The views of a scene show one set of named points, each view turned or mirrored, and shifted as a whole, with a little noise and some points left out.

Scene 1
View 1
z_468: [-6,-19,-2,-11,30,23,5,20,7,-7,-22,4,-19,6,-31,4,-11,-21,-15,-4,1,35,-23,-5,-11,-3,4,-26,22,-2,11,12,41,11,-16,-12,-11,17,-6,12,2,-16,19,-20,18,-35,-25,27,-18,20,-14,-12,-12,-18,8,-11]
z_791: [-30,-14,-9,-18,10,18,-16,3,-1,9,4,13,-5,12,4,-15,-25,4,-15,-13,8,5,-20,-23,-1,1,-6,3,-7,6,-17,-2,-10,13,-2,-1,5,24,-4,17,15,-11,-2,-9,3,-18,-11,30,-22,13,-10,14,-2,21,2,-14]
z_718: [-40,18,-7,-14,10,1,-18,-39,23,-2,6,18,6,5,32,-29,-31,-17,-3,-6,8,-34,-22,-39,20,-11,-28,-23,-6,18,-45,-1,-33,5,1,0,-17,20,-11,22,21,2,14,-7,5,0,-22,12,-44,6,43,36,-4,35,2,-15]
z_962: [-29,-2,9,-7,2,12,-5,3,15,-20,-2,5,-4,7,18,-15,0,-31,5,-23,1,0,-23,-4,14,-3,12,-24,2,4,-18,9,9,1,-12,-10,-1,8,-14,8,2,15,29,-19,12,-8,-30,-13,-2,7,28,26,-2,13,13,-22]
z_670: [-31,-8,-4,-14,14,14,-11,3,7,2,0,14,-8,8,3,-9,-22,-7,-9,-9,4,3,-20,-21,3,0,-3,-12,5,3,-17,1,-2,13,-2,-2,1,14,-9,15,9,-5,10,-11,5,-19,-16,20,-17,11,1,13,-4,18,2,-13]
z_831: [-40,-23,1,-18,-9,20,-17,26,-17,2,11,18,-4,18,15,-14,-15,4,-8,-25,-1,8,-22,-4,-5,1,16,9,-7,16,-20,-7,-19,2,0,-4,26,17,-13,4,-10,0,11,2,-1,-4,-7,12,8,10,-14,16,10,31,10,-24]
z_61: [-28,-1,-10,-21,28,10,-20,-7,-3,23,15,-1,-1,17,9,-2,-28,-5,3,2,23,-3,-17,-22,2,-7,-16,-1,2,-4,-4,-5,-7,6,-1,-1,-5,-3,5,4,7,-1,-13,-26,1,-4,-10,17,-9,11,10,27,-9,23,2,5]
z_416: [-31,-8,5,-22,3,11,-24,12,-19,4,18,-5,8,29,35,-16,-7,-22,14,-21,17,-9,-22,11,-3,-21,-1,-2,-7,24,-13,-5,-14,-21,-10,-20,10,1,3,-18,-24,22,15,-9,5,28,-13,-17,17,8,24,39,7,27,26,-18]
z_228: [-35,-39,7,-20,-26,28,-19,36,-21,-12,11,2,1,22,26,-25,5,1,-10,-49,3,18,-24,10,-5,2,32,25,-29,13,-14,0,-11,-3,-10,-11,36,33,-5,1,-5,10,9,-7,3,-6,-8,2,14,7,-23,28,11,23,29,-35]
z_425: [-31,-1,-1,-15,23,12,-17,8,-6,16,14,4,-6,16,11,3,-19,-11,8,-2,15,0,-17,-7,2,-8,-1,-12,11,-1,-2,-5,-1,1,0,-4,2,-13,-2,-6,-10,5,3,-20,0,0,-14,1,10,10,17,23,-3,24,2,2]
z_643: [-60,-4,11,-5,-26,12,-18,13,5,-10,23,25,-1,9,41,-20,-5,-1,1,-34,-3,-17,-18,-12,24,11,30,2,-15,3,-38,-7,-34,6,6,5,29,2,-26,8,0,21,23,-6,-6,-2,-14,-19,19,1,19,40,11,53,3,-25]
z_72: [-26,-20,4,-9,7,23,-3,34,-6,-6,-8,16,-15,12,-11,-2,-9,-12,-10,-16,-3,23,-24,3,-7,-1,19,-16,14,7,-2,1,14,5,-6,-10,11,10,-14,5,-14,-5,27,-6,9,-18,-18,11,5,16,-10,-3,3,6,8,-19]
z_434: [-7,-19,4,-20,25,20,-6,23,-12,-2,-9,-7,-7,19,-5,-3,-5,-29,1,-12,10,23,-26,12,-16,-20,0,-18,13,15,9,7,28,-10,-19,-24,-5,9,6,-9,-20,1,19,-15,18,-2,-22,8,0,16,2,4,-3,-9,24,-13]
z_305: [-4,-17,-9,-29,41,18,-15,11,-20,21,1,-14,-3,25,-5,-1,-21,-19,3,1,25,19,-23,0,-22,-25,-21,-6,13,13,16,1,20,-9,-15,-21,-11,7,19,-11,-12,-7,-7,-20,12,3,-14,25,-10,18,-3,9,-9,-5,19,-1]
z_575: [-33,5,-3,-18,23,12,-19,0,-10,16,10,15,1,19,16,-9,-28,-16,5,1,12,-12,-24,-9,-5,-21,-16,-19,17,24,-17,-9,-17,-8,3,-10,-4,-4,-3,-7,-21,3,15,2,2,15,-12,8,-3,13,24,16,3,28,3,-7]
z_98: [-31,-7,-4,-17,19,16,-12,11,-7,11,7,13,-8,15,3,-3,-25,-6,-4,-3,8,3,-19,-11,-4,-7,-2,-11,12,9,-8,-5,-6,4,2,-4,3,0,-7,2,-8,-6,9,-7,2,-5,-12,15,-2,13,4,11,-2,21,-1,-7]
z_587: [-24,11,-12,-23,45,6,-23,-17,-5,31,14,1,0,17,10,-1,-38,-14,10,15,24,-13,-18,-22,-3,-22,-34,-15,19,7,-4,-7,-8,-2,2,-7,-18,-12,8,-5,-5,-3,-7,-17,2,9,-11,19,-15,11,26,24,-9,23,-3,10]
z_886: [-24,-8,-10,-22,23,14,-17,-8,-1,13,10,-3,-1,14,13,-12,-23,-6,-4,-8,18,2,-19,-21,-1,-6,-15,3,-6,-2,-8,0,-2,7,-6,-4,-4,12,7,11,16,-3,-13,-24,4,-9,-13,22,-22,10,3,29,-8,17,8,-5]
z_205: [-20,-30,-4,-19,8,25,-8,27,-10,0,-5,9,-13,15,-10,-8,-14,2,-18,-18,2,28,-21,-7,-13,1,10,5,0,5,0,2,10,11,-8,-9,12,27,-4,11,2,-11,4,-10,7,-25,-11,29,-10,16,-28,2,-1,5,11,-19]
z_732: [-32,-15,8,-15,9,19,-16,31,-21,7,17,-3,-6,25,16,4,-3,-15,13,-18,14,10,-19,17,-2,-9,18,-3,6,4,5,-4,6,-11,-6,-13,17,-16,-2,-19,-26,17,13,-20,1,10,-13,-18,36,7,10,25,4,21,16,-7]
z_11: [-24,-10,-8,-21,25,14,-17,2,-10,18,11,-1,-3,19,6,-6,-23,-4,-1,-4,18,5,-20,-15,-6,-11,-13,-1,3,3,-2,-4,-2,3,-4,-6,-1,7,7,1,0,-3,-7,-18,4,-3,-9,20,-10,12,0,20,-7,16,7,-2]
z_203: [-27,-30,7,-10,-1,30,-3,39,-2,-11,-1,6,-19,10,-9,0,2,-2,-14,-25,-1,35,-20,1,0,16,34,3,-2,-15,4,7,24,16,-9,0,21,12,-14,13,5,-2,10,-25,6,-35,-16,10,10,11,-24,8,-1,5,10,-15]
View 2
z_205: [-28,12,14,-10,10,0,0,15,16,8,7,20,18,0,5,5,13,-10,-1,11,-8,-5,21,4,-5,-14,10,25,-8,16,-7,-5,-22,-11,-11,2,7,4,-13,29,12,-1,-14,17,3,-24,-38,6,8,13,8,-7,-14,-5,-17,2]
z_831: [-30,-7,12,-6,5,8,9,-11,14,23,3,7,20,3,2,11,-8,0,-24,-3,-9,-10,21,0,-5,5,-3,20,9,25,-6,-12,-32,-25,0,-14,-7,-7,14,6,23,-1,-7,7,3,-24,-22,11,13,-3,2,-19,-23,0,-4,9]
z_11: [4,18,10,10,2,-18,2,4,5,6,5,10,-1,13,7,6,7,4,-10,-1,4,-10,11,9,-18,-5,-13,0,8,2,-6,2,-11,-3,-5,-13,4,-5,-10,-2,14,-11,-12,15,4,-4,-18,0,1,3,5,-20,-10,0,-7,-12]
z_718: [25,29,17,-12,2,1,12,9,-4,33,12,-2,-23,14,22,16,2,17,-39,-15,7,-27,30,-21,20,21,-35,-8,-9,-23,-4,25,-22,-13,1,-24,-21,-22,17,-49,22,-12,-25,1,13,40,2,20,-14,-17,19,-19,-28,10,-28,-15]
z_305: [11,18,7,19,4,-42,-17,15,-4,-9,0,17,-2,6,1,0,17,-11,2,-1,4,-2,0,28,-7,-18,-5,5,14,8,-23,3,-1,15,-14,-7,17,0,-19,3,19,-7,-12,14,-2,-13,-31,-20,4,15,1,-7,10,1,-4,-16]
z_791: [-14,19,19,-12,4,2,7,12,10,22,8,11,5,9,16,11,5,4,-15,3,1,-13,24,1,-10,-3,-13,8,-7,1,0,4,-22,-13,-6,-8,-2,-4,-5,3,12,-12,-21,20,6,-3,-25,15,-1,5,15,-18,-23,-3,-22,0]
z_72: [-21,4,7,-3,10,-8,6,2,17,4,10,21,20,-1,-2,7,16,-12,-1,10,-17,8,16,-13,14,-10,19,34,-9,21,-21,-7,-18,-12,0,1,4,-4,-5,17,17,9,-5,-7,-3,-15,-23,5,5,5,-4,9,-17,14,-6,-6]
z_732: [-6,-11,-12,27,8,-24,3,-30,2,-12,1,9,9,5,-17,2,-2,-3,-11,-1,-9,-5,7,-4,-12,2,11,12,24,20,-14,-13,-15,-12,10,-19,2,-10,7,10,24,15,17,-11,-3,-22,-6,-6,13,-9,-19,-15,-5,9,27,-12]
z_98: [-3,10,12,8,2,-15,10,-6,11,12,10,12,10,11,6,9,7,0,-11,1,-4,1,10,-2,-7,-6,-7,12,2,10,-14,-3,-13,-7,-1,-12,0,-8,-4,-4,15,-7,-11,5,0,1,-11,6,0,-2,2,-10,-17,10,-2,-9]
z_886: [6,26,8,3,6,-12,-1,10,-1,5,4,8,-10,11,10,7,6,8,-11,0,7,-19,21,2,-15,-3,-14,-5,1,-10,3,9,-13,-7,-7,-13,0,-6,-8,-1,10,-9,-14,23,9,3,-18,7,-2,3,12,-25,-11,-6,-14,-13]
z_575: [13,2,12,16,-4,-28,11,-12,2,21,9,7,2,15,4,12,1,2,-25,-12,-1,-2,4,3,1,3,-20,7,15,9,-25,-1,-13,0,0,-23,-4,-17,9,-33,26,-12,-10,-5,1,10,-2,-1,0,-9,-3,-8,-13,19,-1,-11]
z_468: [-9,26,8,-5,15,-18,-6,32,14,-12,16,29,9,-3,5,3,36,-17,18,20,-11,11,15,-10,19,-28,23,34,-26,2,-23,4,-6,3,-11,13,15,2,-27,26,9,4,-10,5,-3,-4,-33,1,-5,18,5,21,-8,11,-22,-18]
z_587: [34,24,16,24,-5,-38,7,-3,-1,10,10,9,-11,25,11,8,8,7,-13,-5,10,-1,2,9,-20,-9,-29,-12,11,-11,-15,10,1,9,-3,-21,3,-17,-13,-29,13,-22,-17,11,2,23,-3,-2,-10,-2,3,-18,-8,13,-3,-23]
z_228: [-44,-11,-5,-12,15,16,-6,-9,2,10,-6,2,12,-11,-8,5,-14,-3,-24,-5,-10,-30,31,0,1,15,11,24,15,31,3,-13,-41,-34,0,-14,-7,2,25,25,29,18,4,6,7,-49,-35,4,24,-5,-2,-28,-11,-16,0,15]
z_434: [-1,8,-3,12,14,-30,-18,12,-2,-13,4,17,2,-6,-5,-1,20,-18,2,-2,-7,-2,6,8,20,-13,15,23,4,15,-29,-2,-9,5,-7,-3,11,-1,-6,6,26,10,-3,-6,-5,-15,-29,-14,8,7,-4,8,6,8,-3,-15]
z_61: [13,22,9,14,0,-20,5,0,4,4,7,11,-8,18,9,7,3,10,-10,1,8,-11,13,3,-27,-6,-18,-8,6,-10,1,5,-9,-4,-2,-17,1,-10,-11,-7,9,-14,-11,20,6,9,-8,7,-5,0,6,-27,-12,3,-2,-16]
z_670: [-5,21,14,-8,5,-4,10,8,12,13,13,13,2,7,12,11,11,3,-11,5,-3,-6,24,-14,1,-2,-6,12,-13,-3,-6,7,-19,-12,-2,-8,-4,-8,-6,-1,11,-6,-14,9,6,8,-16,16,-5,0,11,-9,-23,6,-20,-8]
z_962: [3,12,-9,0,15,-3,0,-1,-2,-3,8,8,-9,-3,-2,6,10,-1,-15,-3,-9,-19,25,-33,32,13,9,17,-8,-5,-11,8,-21,-19,8,-12,-13,-13,13,-7,23,22,5,-18,5,7,-7,11,-3,-14,-3,-2,-14,13,-4,-19]
View 3
z_670: [1,4,10,11,1,10,-2,6,-13,-3,-2,16,-18,24,8,14,-28,-5,20,27,-18,17,-1,1,10,-4,15,-24,5,8,-16,0,16,7,-20,0,2,10,4,-4,-9,-24,3,-1,1,15,16,-7,-1,8,5,3,-4,-8,10,-1]
z_732: [-38,-10,-7,-24,2,36,-28,-30,-3,-14,14,22,-8,-17,11,-11,0,-16,22,37,20,22,-13,12,26,3,7,10,-33,11,-10,-5,10,27,-3,-12,-2,12,-19,2,-9,0,15,2,10,15,-2,-13,-3,-4,4,23,3,-13,24,-1]
z_61: [-23,3,6,13,-4,19,-5,8,-31,7,4,18,-19,6,2,12,-6,-4,16,12,-6,0,3,-15,16,2,29,-13,6,9,-1,-8,18,20,-15,-9,0,10,2,-9,-2,-14,3,-1,-17,16,11,-5,-9,2,9,30,-8,-5,18,-6]
z_11: [-20,-2,2,12,4,14,0,4,-19,-3,3,16,-15,4,4,10,-13,-4,21,9,-4,7,1,-10,18,3,25,-3,2,4,1,-3,12,10,-12,-6,2,12,0,-3,-2,-13,0,6,-13,15,7,-7,-4,8,13,24,-8,-11,19,-5]
z_575: [-28,11,-1,6,1,30,-12,2,-15,-4,0,13,-24,2,-2,-7,-27,-15,25,10,-5,14,14,4,20,4,17,-23,-18,30,13,2,11,14,-24,3,4,13,-32,6,-4,-27,15,-9,-9,8,-2,-3,-6,4,15,21,5,-10,18,-20]
z_643: [-20,-10,32,-18,-5,51,-10,-2,-22,-13,8,26,-23,7,20,2,-19,-18,27,37,-1,26,-6,26,9,-12,-28,-48,-21,35,-35,7,36,41,-13,-21,2,8,2,-16,-24,-24,34,-19,51,18,12,-14,-10,5,-2,9,39,-2,29,-5]
z_203: [11,-11,2,-11,3,5,-15,-26,10,-16,4,16,4,17,21,13,-15,-4,20,61,-4,30,-30,13,10,0,6,7,0,-16,-37,-4,12,3,0,-2,-6,9,23,-7,-12,2,-3,15,26,18,19,-18,9,5,-2,-8,-9,-16,14,19]
z_468: [17,0,-24,6,4,-16,-14,-19,16,-7,-8,16,-4,26,11,14,-37,-1,15,49,-12,30,-12,0,20,-1,39,13,7,-19,-17,-9,-2,-19,-21,15,-3,10,-1,10,-8,-14,-16,17,-19,14,17,-9,17,2,1,-21,-41,-14,-9,7]
z_587: [-30,16,-4,18,-2,23,-11,12,-30,12,3,12,-25,1,-9,-1,-10,-9,20,3,-7,0,15,-17,18,4,40,-15,-5,23,23,-7,8,14,-23,0,3,10,-22,1,6,-22,2,-6,-36,10,-2,2,-8,0,16,35,-9,-6,17,-19]
z_831: [-11,-10,17,1,7,20,0,-9,-2,-28,4,11,-8,9,13,3,-21,-10,33,23,-4,24,-10,19,6,7,-13,-14,-10,11,-11,11,13,10,-6,-3,3,15,3,-3,-10,-12,12,7,36,7,3,-11,1,17,17,14,22,-23,31,-2]
z_416: [-62,-22,1,-17,8,43,-7,-13,-16,-22,6,35,-25,-25,9,-10,-17,-20,25,-3,27,21,10,14,37,3,-3,-1,-35,21,-2,9,18,32,-9,-19,5,18,-31,7,-15,-23,23,-3,5,19,-2,-10,-15,8,9,27,13,-11,23,-16]
z_305: [-28,-5,-21,10,10,0,-5,-13,-4,-10,1,19,-10,-5,1,6,-16,-5,18,4,9,10,3,-14,30,11,39,25,-5,-12,12,-5,-2,-1,-9,2,-1,17,-14,12,3,-10,-11,19,-32,16,4,-8,0,7,17,20,-28,-16,11,-6]
z_886: [-17,-5,7,15,-1,11,6,10,-26,0,0,23,-19,9,8,19,-17,-2,15,6,-7,5,3,-12,17,-2,24,-11,10,1,-9,-4,20,15,-12,-13,2,13,11,-9,-5,-18,-1,3,-13,19,18,-8,-7,9,6,19,-9,-4,15,-1]
z_205: [7,-7,2,11,9,-6,3,-11,6,-22,-3,11,-3,19,11,14,-25,-3,25,31,-12,23,-15,5,8,7,10,6,9,-14,-14,4,6,-10,-6,4,-1,12,15,1,-6,-7,-7,21,14,10,15,-14,8,15,15,1,-7,-22,18,7]
z_434: [-21,-12,-24,-8,10,4,-15,-24,11,-19,-3,24,-11,-2,10,2,-31,-9,16,23,11,28,-3,6,35,4,25,22,-16,-10,-5,-1,-1,-3,-13,5,0,16,-21,19,-9,-14,-3,14,-15,18,6,-12,5,5,4,-2,-26,-15,1,-4]
z_228: [-23,-36,17,-11,15,19,11,-21,5,-46,4,27,-5,-4,25,10,-23,-10,29,19,13,33,-18,28,16,4,-31,6,-14,-5,-30,17,17,13,8,-16,3,18,16,-2,-21,-9,12,16,52,16,13,-22,-3,24,11,9,25,-23,33,7]
z_962: [-17,-12,-2,-16,-1,27,-13,-8,-6,-6,-5,39,-26,11,17,8,-37,-13,15,35,3,30,3,15,29,-16,7,-23,-16,14,-32,0,24,19,-23,-10,1,10,-14,3,-25,-33,16,-10,4,24,19,-13,-3,0,-14,-16,-8,0,-3,-6]
z_98: [-12,7,2,6,-1,17,-12,-4,-11,-4,3,8,-15,10,4,2,-19,-10,22,27,-9,15,0,2,11,4,18,-15,-7,15,1,-2,10,10,-18,1,0,12,-11,0,-4,-13,6,-1,-1,11,4,-5,0,5,13,15,-2,-12,17,-7]
z_425: [-26,6,-1,-5,-4,28,-21,-8,-19,5,8,16,-16,0,3,0,-5,-9,17,29,1,12,0,-3,19,1,22,-10,-14,17,-3,-7,13,23,-14,-6,0,10,-13,-5,-3,-11,11,-3,-8,14,3,-6,-3,-3,6,23,-4,-6,16,-5]
z_72: [5,-1,-6,-6,5,8,-19,-26,16,-17,-2,10,-5,17,12,1,-30,-9,24,51,-8,34,-15,18,12,3,11,-1,-12,0,-14,0,3,-3,-14,10,-2,11,-9,9,-12,-9,2,9,12,10,4,-12,10,5,7,-10,-8,-18,10,3]
View 4
z_670: [-18,-6,-7,-6,-17,7,7,-1,17,-15,-6,2,-10,-2,-15,-25,-14,7,0,-14,-22,-10,19,0,22,-15,-5,32,-3,-2,6,-8,19,3,5,-7,18,10,4,3,-3,-7,-10,13,-6,11,14,-5,-5,0,2,-7,-15,-3,-15,1]
z_61: [-17,-16,2,27,3,5,15,-1,-2,-2,16,-4,0,-1,-23,-2,-4,7,9,-6,-20,-7,21,5,14,-22,5,35,7,-3,3,-8,14,16,10,-5,25,10,15,7,-8,-7,-24,14,-11,16,21,-2,7,22,-1,-5,-13,6,-15,2]
z_468: [-22,-2,-21,9,-26,-4,9,6,29,-2,-32,10,-11,-23,9,-20,-18,3,-19,-7,-14,-40,13,-9,-2,11,-22,7,-18,11,21,6,10,-5,-3,-18,0,29,6,3,0,-27,1,-17,9,-7,15,-26,7,-5,-12,-7,1,7,-3,19]
z_643: [0,-4,-12,-52,0,7,2,16,16,-22,20,-22,-13,19,-30,-33,-22,12,8,-39,-16,31,-3,19,44,-38,-7,54,-3,-18,-12,-16,26,-17,3,-6,22,-2,-3,-1,-16,1,-6,34,-21,28,5,21,-22,3,27,27,-65,20,-23,-26]
z_228: [0,2,-42,-56,9,-4,6,17,25,-10,18,-1,-7,32,-32,-22,-29,16,-3,-36,-28,-7,-13,23,-8,-17,-5,45,-20,-22,6,-22,27,-14,-13,-30,-1,17,-2,4,-22,-42,0,14,20,2,10,8,-24,13,1,29,-41,36,-8,-25]
z_434: [-19,-10,-27,17,0,-5,22,33,16,0,-12,9,-13,-12,1,-20,-7,12,-15,-10,-7,-34,1,-10,-16,-2,-13,17,-13,-12,14,1,4,-12,-8,-20,1,23,4,-5,-7,-32,-5,-16,-2,-8,18,-7,18,11,-12,16,-25,29,-6,9]
z_305: [-27,-15,-17,42,9,-3,24,18,2,5,0,16,-3,-9,-14,1,-3,7,-4,-1,-15,-37,11,-4,-22,-3,3,21,-8,-16,15,-1,5,5,-3,-16,8,23,13,0,-5,-34,-19,-12,-1,-5,24,-8,21,28,-19,2,-8,21,-9,12]
z_425: [-14,-13,-1,21,2,3,14,16,-2,-2,6,-9,-5,-9,-17,-4,-8,1,5,-16,-6,0,7,7,18,-18,-1,30,-1,-6,-1,0,11,-5,4,-11,22,14,11,1,-10,-7,-15,7,-22,18,19,4,9,24,5,11,-34,22,-16,-2]
z_791: [-21,-4,-13,-12,-10,5,6,-11,17,-13,1,8,-2,7,-24,-20,-19,8,4,-15,-33,-15,18,6,16,-15,4,34,-5,-6,10,-15,24,7,6,-7,17,11,6,8,-7,-15,-14,18,7,9,14,-6,-14,4,-2,-13,-7,-5,-16,-2]
z_205: [-17,3,-30,-26,-15,-3,2,-8,31,-8,-15,13,-3,7,-17,-16,-31,5,-5,-23,-29,-29,7,12,-3,0,-4,22,-21,-3,18,-11,24,-8,-7,-24,2,26,6,9,-8,-34,-1,1,22,-1,11,-12,-15,5,-9,-5,-5,6,-9,-2]
z_886: [-16,-11,-5,13,0,5,14,-1,6,-6,18,-1,-3,6,-22,-13,-5,12,2,-5,-29,-13,20,1,9,-21,2,36,8,-5,6,-12,15,19,7,-6,20,7,13,7,-10,-14,-19,16,1,6,19,-7,3,11,-5,-6,-5,6,-9,3]
z_732: [-5,-12,-18,4,13,-6,14,34,4,2,11,-13,-8,-3,-16,2,-13,5,0,-28,0,1,-15,14,2,-12,-5,31,-12,-14,-4,2,7,-22,-7,-25,8,24,9,0,-17,-22,-7,-4,-19,15,16,9,8,34,7,37,-54,47,-11,-11]
z_587: [-32,-21,9,51,6,9,23,8,-15,-6,7,7,-1,-12,-21,-6,3,1,12,0,-12,-11,27,-6,15,-22,14,31,9,-18,1,-2,8,12,11,6,31,7,14,-2,0,-2,-33,12,-29,15,23,4,21,28,-5,-8,-19,0,-23,8]
z_718: [-25,-15,6,-1,-6,20,20,7,5,-31,14,4,-13,5,-25,-57,3,18,5,-2,-29,0,38,-19,41,-44,0,54,21,-29,2,-24,19,19,19,24,38,-21,-1,-11,5,12,-27,40,-26,9,12,9,2,-19,6,-13,-31,-19,-28,2]
z_203: [3,3,-25,-33,-21,-7,-4,2,34,1,-9,-14,-10,-1,-5,-9,-30,7,-12,-27,-18,-10,-5,17,9,1,-24,20,-19,19,7,0,19,-11,-5,-34,-2,31,7,15,-18,-27,10,-3,16,8,12,-18,-16,3,5,14,-15,26,4,-4]
z_416: [-13,-15,-22,3,28,1,25,42,-3,-10,22,1,-10,10,-27,-23,-4,17,1,-23,-8,-1,-5,1,-5,-29,2,46,-4,-43,-1,-13,8,-14,-6,-10,13,4,0,-12,-12,-23,-17,11,-20,6,17,22,13,27,0,36,-65,39,-23,-15]
z_72: [-17,-1,-23,-15,-18,-3,4,16,25,-6,-26,5,-14,-13,-3,-19,-26,2,-10,-26,-8,-18,-1,6,9,-1,-15,17,-24,-2,11,2,14,-23,-6,-20,3,27,0,0,-5,-23,4,-8,-3,6,14,-8,-5,5,1,9,-30,17,-12,0]
z_11: [-19,-11,-8,17,3,2,16,4,4,-5,8,5,-1,2,-23,-5,-10,8,4,-9,-21,-16,16,5,4,-14,5,32,-2,-11,6,-9,14,7,3,-8,20,13,12,5,-8,-17,-20,8,-4,9,20,-2,4,21,-5,-3,-14,9,-14,2]
z_962: [-4,-11,-13,-12,-7,6,15,33,19,-12,4,-16,-19,-6,0,-45,-6,18,-16,-17,-10,-1,6,-11,21,-24,-25,37,3,-9,2,-8,11,-5,4,-6,13,3,-3,-8,-6,-8,-2,11,-18,4,11,2,8,-15,11,23,-45,20,-9,1]

In a view up to two points have been moved. Name them for each view, in the order of its rows, or write none.
view 1 | none
view 2 | none
view 3 | z_587, z_416
view 4 | z_468, z_205
